Points on a hilly landscape, in no order, each with its height.
A ball rolls from a point to whichever of its 2 nearest points has the largest drop for the distance, and stops where none of them is lower. Distance is the straight distance between rows; heights are no part of it.
veved: [ 83  73 120 156 129 121 167 114 160 130 160 148 139 163  72 110 177 122
 119 167 123 108 111]  (h 314)
Bozu: [135 154 150 113 161 162 175 115  88  82 117  84 109  77 157 115 170  99
 165 128 148 136 170]  (h 545)
lasi: [129 109 112 134 142 168 150 197 155 166 130 164 182 141 126 111 109 155
 174 105 139 122  50]  (h 628)
fuzi: [144 158 148 141 121 118 167 183 163 108 207 120 103 159 135 188 148 114
  88  72 168 127 119]  (h 617)
bivip: [116 168 110 208 129 133 125  92 172 138 189 152 158 154 123  99 118 133
 100 106 126 186 114]  (h 523)
Bove: [ 90 153 118 145 112 109 115  97 187 145 158 132 150  93 168 115  89  86
  86 168  94 158 170]  (h 461)
kugeg: [117  92 170  89  92  96 157  94  81  89  94 165 125  91 136 160 139 136
 147 129 134 144 168]  (h 879)
mev: [127 154 127  79 104 105 132 124 122 168  68 164 181  85 144 142 122  90
 176 196 143 109 106]  (h 429)
biva: [159 147 103  79  95  96  93 124 143 154 126 113 115 112 149 167 141 108
 105 169 121  94 154]  (h 395)
kazag: [126 185 101  89 164 137 103 155  64  97 125  93 128  96 161 143  98 108
 116 129 131 159 135]  (h 369)
Nugiz: [ 69  69 141 137 124 149 175  94 161 130 172 149 160 142  92 140 164 159
 130 149  89 137 121]  (h 360)
suran: [136 158 113 102 142  94 111 111  94 134 105  90 105  46 174 125 163  86
 113 184 121 101 189]  (h 51)
Fasud: [154 150 141 152 163 104 143 164 160 116 177  76 108 175  94 179 161 114
  99 108 141 114 113]  (h 646)
bir: [120  76 108 125 101 160 181 182 185 132  97  95  94 136 133  83  80  89
 157  81 129 117 127]  (h 581)
Velek: [134 153 141 125 150 111 134 202 145 174 151 182 133 146 169 193 153 161
  73 105 138  94 100]  (h 350)
Tifi: [143 162 135 116 160 144 157 209 135 162 133 150 140 154 165 158 146 170
 114  75 148  71  98]  (h 288)
tevam: [ 89 118  80 119 102 119  88 115 103 122  96 157 144 139 105 138  85 131
  99 151 104 162 129]  (h 253)
Zisi: [137 143 117  83 128 109 122 136 133 124 120  73  83  93 152 142 171  92
 108 164 109  71 191]  (h 269)
Nele: [119 140 111 139 123 113  95 123  98 109  97 156 144 103 147 122  62 123
 100 150 113 185 149]  (h 318)
zigaz: [141 139  99  76 146 146 123 182 104 125  90  97 124 150 118 116 140 121
 124 161 123 106  93]  (h 508)
zedet: [118 114 108  94 104 181 146 184 122 130 119 156 163 152 140 124  84 154
 156  83 152 144  76]  (h 615)
zez: [136 114 168 107  71 152 178 153 180 114 173 114 122 153 127 124 166 125
 162 114 129 125  97]  (h 465)
zigir: [119 156  89 153  84 131 108 107 166 179 147 159 139 187 119  94 123 159
 109 104 134 110 104]  (h 245)
Lup: [189 125 172 115  90 171 161 155 146 114 149 112 130 145 141 112 164 120
 188 101 164 134  99]  (h 513)
babir: [142 125 141 197 148 106  99 106 158 146 140 140 179 116 106 132 128 120
 135 201  97 148  88]  (h 308)
fev: [ 98  97 144 124  98 156 162 118 150 108 175 131 152 140 116 122 143 135
 164 116 103 157 119]  (h 409)
legum: [115 152 134 120 117 181 157 106 115  85 184 101 147 122 124 118 144 138
 169 122 115 176 106]  (h 450)
mapa: [124 170 108  86 102 143 147 191 133  76 167  94 123 132 178 121  96  82
  86 124 134 162 153]  (h 812)
zit: [135 132 123 164 126 122 121 125 115  94 177 121  94 185  72 137 119 145
 115  64 162 181  92]  (h 162)
vorot: [ 99  71 130 121 143 111  98  86  95 106 109  92 118 112  78 115 155 137
 140 178  94 120 141]  (h 568)
puz: [139 154 126  78 122 126 132 111 109 150  65 131 155  92 145 115 139 115
 171 148 148 112 128]  (h 366)
gaz: [158 144 135 141 171 131 130 121  98 139  48 121 116  90 142 113  83 122
 157  92 151 113 146]  (h 910)
Bitud: [143 122 154 149 151 135 130 112 150 139 131 141 143 141 113 149 125 168
 169  65 124 134  81]  (h 109)
Tep: [193 119 149 106 130 132  94 150  49  82  94 137  87 119 128 105 144 115
 140 133 189 151 138]  (h 761)
seriz: [140 108 125 199 127  82 104  66 139 128 142  87 109  92  97 121 131 105
 119 185  87 140 155]  (h 394)
Tupip: [128  51 146 112  76 118 129 136 132 141  50 192 109 128 132 109  86 118
 120 139 143 119 161]  (h 531)
fonan: [173 200 137  83 133 148 148  99 105 120 123  61 107  80 165 122 161  78
 199 122 158 127 157]  (h 623)
Nugo: [174 129 146  80  97 127  77 141  71 102 120 143 104 148 100 122 168 137
 112 138 155 129 127]  (h 741)
mimis: [132 145  83  79 122  92  87  98 122 160  76 113 128 102 129 159 132 132
 132 175 100  79 156]  (h 335)
Kebul: [106  47 154 137  79 132 141 105 167 149 122 175 101 146 103 121 103 171
 139  61 133 115 126]  (h 490)
Luk: [129 170 132 136 185 140 115 160  73 104 153 124 116 130 138 172 154 148
  60 110 146 138 128]  (h 700)
Seti: [136 175 108 159 183  83 129 158 139 116 199  58  98 146 112 178 173 109
  77 129 112 121 118]  (h 666)
kuzim: [108 123 153 107 129 123 134 145  96 108 140 190 153 114 148 188 128 141
 116 161 123 171 123]  (h 856)
pebo: [130 118 121 198 139  97 112  92 144 129 156 117 150 111  90 125 126  99
  88 203  90 171 120]  (h 347)
pego: [195 170 144 107 129 125  99 116 122 109 137  94 125 129 117 144 151 112
 180 142 126 134  93]  (h 725)
nase: [ 97 138 169 121 117 150 151 135 116  99 167 179 147  94 170 144 120 128
  96 134 127 193 148]  (h 844)
zor: [194 177 132 108 138  96 107  77 103 133 125  82 125  76 129 147 153  95
 190 143 136 117 140]  (h 687)
Dumak: [163 153 130 100  71 141  76 102 131 154 132 155 138 165 126 102 120 160
 129 111 135 136 113]  (h 338)
senil: [154 189  85  65 121 123  70  77 117 154  95  74 130 111 148 128 138 124
 154 145  94  93 135]  (h 416)
vala: [131 106 122  73 102 107  81  94 109 145  72 146 135 142 112 130 126 152
 130 152 115  91 130]  (h 246)
nul: [ 47 122  98 134 138 142 151 110 126 162 141 174 147 169 114 133 160 185
  95 123 102  87 120]  (h 482)
Zemad: [102  81 100 156 124  72 129 110 156 158 152 160 108 191  68 134 161 136
  61 159 139  47 132]  (h 434)
pone: [146 145 152 117 153 123  88 145  66 109 111 144 100 116 141 163 159 155
  90 116 152 128 137]  (h 717)
tuz: [136  77 132  92  81 144 155 157 154  93 105 117  90 150 109  98 109  99
 150 107 138 112 136]  (h 561)
Seso: [121  97 109 209 136  77 114  96 184 192 133 152 120 169  79 127 112 144
  81 128 115  58 143]  (h 396)
kubik: [121 144 141 116 157 135 119  87  81 129  79 137 164  88 126 117 126 148
 183 142 122 140 117]  (h 433)
Vuma: [108 110 108 128 104 127 116 121 163 135 141 108 120 156  96 129 144 127
 110 159 104 109 122]  (h 235)
tura: [135  98 155 139 156 153 119 117 133 107 155 126 141 191  81 126 117 175
 176  80 151 144  62]  (h 152)
bav: [110  62 132 158 186 100 120  96 152 146  96 101 113 145  85 118 128 156
 135 146 101  70 127]  (h 520)
gir: [147 156 120  97 100 155 138 197  96  81 133  92  83 131 157 111 123  71
  89 119 166 149 160]  (h 798)
Fibo: [190 164 127  80 104 133  99 111 111  94 171  76  92 120 135 136 152  96
 146 121 140 164 135]  (h 758)
dini: [146 171  93  62 168 135 116 158  70 118 115  63 126  99 139 112 136  97
 148 143 147 130 114]  (h 448)
mola: [114 161 130 125 118  93 131 179 141 138 178 169 114 143 157 189 152 126
  35 131 153 116 130]  (h 411)
sesa: [112  62 151 166 149  82 118  83 124 110  96 110  98 144  80 115 101 140
 131 144 113 114 122]  (h 540)
lar: [155 103 137 171 108 152 110 112 102 117 116 125 114 122 123  57 155 112
 132 171 126 136 171]  (h 383)
dagar: [105 169  94 100 142 205 168 187 138 124 151  94 179 119 195 131  94 140
 142  89 114 130 116]  (h 289)
Gid: [134 132 136 162 154 134 122 112 107  98 148 127 103 202  62  95 144 145
 127  71 175 156  52]  (h 62)
riv: [137 126 139 122 129 162 138  99  77 100 119  89 126  89 137  74 172 111
 160 173 120 151 157]  (h 466)
dagil: [131 135 130  88  86 106 107 158 127 126 152 139  95 142 131 164 167 113
  56 142 135 109 150]  (h 470)
mor: [106  82 117 125 107 109 125 148 149 146  72 165 114 102 148 138 103 102
 125 146 121 108 169]  (h 507)
mav: [ 91 153 115 169 107 144 133 126 179 140 164 153 165 132 155 103  76 118
  91 116  90 163 141]  (h 495)
mubil: [135  98 146 163 121 121  96  87 147 164 122 161 188 152  99 114 118 158
 160 191 115 121  90]  (h 260)
ran: [ 98 102 138 117 178 115 140  64 102 144  58 124 149 100 124 145 140 167
 189 129 114  96 129]  (h 474)
pog: [135 154 137 148 149 105 123  80  98 122 109 108 123  34 166 115 126  92
 138 164 114 149 172]  (h 275)
turid: [ 88 141  78 151  99 117  91  91 131 158 134 151 149 174  82 105  87 163
  95 120 111 142 117]  (h 159)
magon: [148 127 162 161 141 145 146 147 159 148 141 161 135 129 143 127 151 152
 135  90 139 124 125]  (h 221)
Sug: [144 157 111 111 126 159 102 138  83 104 125 102 116 146 134 135  91 133
 119  93 144 160 118]  (h 268)
vigos: [ 83  90 130 110 128 151 134 117 139 183 142 161 149 131 139 132 152 195
 141 111 104  85 127]  (h 506)
resa: [108 182 123 202 137 147 167 116 142 113 202 150 130 167 124  93 176 127
 107 115 145 179 127]  (h 551)
debub: [ 99 110 123 170 110 124 137  65 146 142  91 150 163  90 142 115  64 141
 171 147  99 151 155]  (h 420)
kitu: [170 155 123 126 132  99 100 109 113  83 155  63  80 104 135 152 122  86
 120 128 118 162 147]  (h 784)
levu: [141  89 108 111 105 105  79 131 128 142 107 118 115 160  94  93 136 121
 101 173 124  94 136]  (h 122)
Mano: [136 183 115 127 164 175 182 169 134 106 186  89 180 142 173 137  95 132
 142  91 139 146 112]  (h 339)
tavi: [147 107 160 147 150 113 110  99 169 154 119 166 182 126 102 151 106 162
 195 125 120 129  60]  (h 196)
Lod: [106  51 159 118 117 123 146 157 153 135 132 163  92 175  99 125 137 147
 123  81 152  84 106]  (h 519)
desar: [112  96 155 112 124  99 156 103 115 106  77 143 109  90 121 161 106 149
 151  89 128 115 158]  (h 891)
nobis: [106 114 109 117 122 106 152 153 167 178  67 165 172  77 150 136  95  89
 159 169 115 115 133]  (h 472)
Lubod: [123 174 118 168 193 104 133 168  96  90 184  83 100 142 119 158 151 116
  47 133 129 153 131]  (h 682)
nedu: [129  70 168 198 155 124 168 149 187 163 143 163 131 115 130 145 172 140
 128 123 111  91 124]  (h 309)
rero: [112 122 113 165 124 117 119 113 150 150  95 135 152  91 160 102  78  63
 114 189  94 145 180]  (h 421)
Vapa: [141 122 114 103 117 168 166 200 157 128 107 137 130 114 152 100  70 105
 174  83 154 145 118]  (h 598)
luba: [147 118 154 178 123 156 130 119 149 146 131 142 133 144 140  75 157 133
 130 138 124 111 137]  (h 307)
nipi: [ 65 119  95 157 155 115 125 101 130 157 121 144 126 184  75 122 169 171
  65 144 124  69 142]  (h 462)
gevek: [100  75 131 153 103 146 139  83 156 156 117 156 140 118 118  98  66 177
 168  83  92 126 145]  (h 456)
giga: [108 186 106  92 139 152 149 152 109  77 193  72 142 146 140 142 126 128
 127 107 123 167  98]  (h 379)
kuzo: [180 141 136 107 143 134 128 171  65  88  99 105  74  93 157 116 142  83
 129 113 183 156 162]  (h 778)
Nifo: [120 151 128  96 154 186 170 195 135 141 140 126 148 136 179 145 133 177
 146  62 137 106 107]  (h 214)
sofu: [118  77 148 210 146  97 131 126 179 179 115 162 151 142 101 127 114 140
 112 119 119  93 115]  (h 359)
Getu: [107  95 157 100 114 125 116 121  62  88 102 174 129 105 119 152 147 134
 125 167 131 166 157]  (h 867)
dopur: [108 171 137  91 112 152 125 156 105  99 154 150 139 102 203 107 102 111
  73 126 146 170 163]  (h 828)
zefel: [113  81 134 128 194 101 132 104 142 163  83 116 130 119 101 147 112 158
 185 119  95  75 107]  (h 500)
Roved: [130 112 150 139 151 114 155 141 139 139  59 124  96  73 152 146  75 131
 148  72 125 101 153]  (h 901)
nesak: [126  38 145  99  77 131 131 175 147 131 111 155  76 176 101  90 121 107
 112 117 155  93 109]  (h 539)
Kinu: [137 185 132 191 152 136 174 142 154 104 215 114 111 158 137 130 157 120
  92  90 173 161 122]  (h 580)
Litad: [110 118 112 153 133 110 134  79 117 132  78 114 125  68 130 106  72  85
 164 160  98 157 167]  (h 375)
zova: [164 155 113 160 136 131  74 114  99  88 148 110 122 159 104 123 103 127
 124 101 144 181  99]  (h 156)
peta: [144 184 100  79  74 156  83 111 129 155 106 119 131 135 165 115 115 141
 131 115 118 114 126]  (h 417)

Call two points neighbours if one is among the 2 nearest of the other. Go from one point of each pair to the other, from neighbour to neighbour, staying as low as possible. Name the highest point that can't be avoided.
Litad, puz => nesak
Bitud, Gid => tura
levu, suran => biva
mimis, Nifo => legum
zova, Bitud => zit

For each start below, name the point where the ball stops.
kuzim => Litad
vorot => puz
sesa => puz
zedet => Litad
Tep => Litad
pego => Bitud
fuzi => Litad
nipi => Bitud
zez => levu

Write out the way that a ball takes from each point below.
kugeg => Getu > kuzim > nase > dopur > mapa > gir > kuzo > Tep > Nugo > pone > Luk > Lubod > Seti > Fasud > fuzi > Kinu > resa > bivip > mav > Bove > rero > Litad
kitu => pego > zor > fonan > Bozu > riv > lar > luba > magon > Bitud
Fibo => pego > zor > fonan > Bozu > riv > lar > luba > magon > Bitud
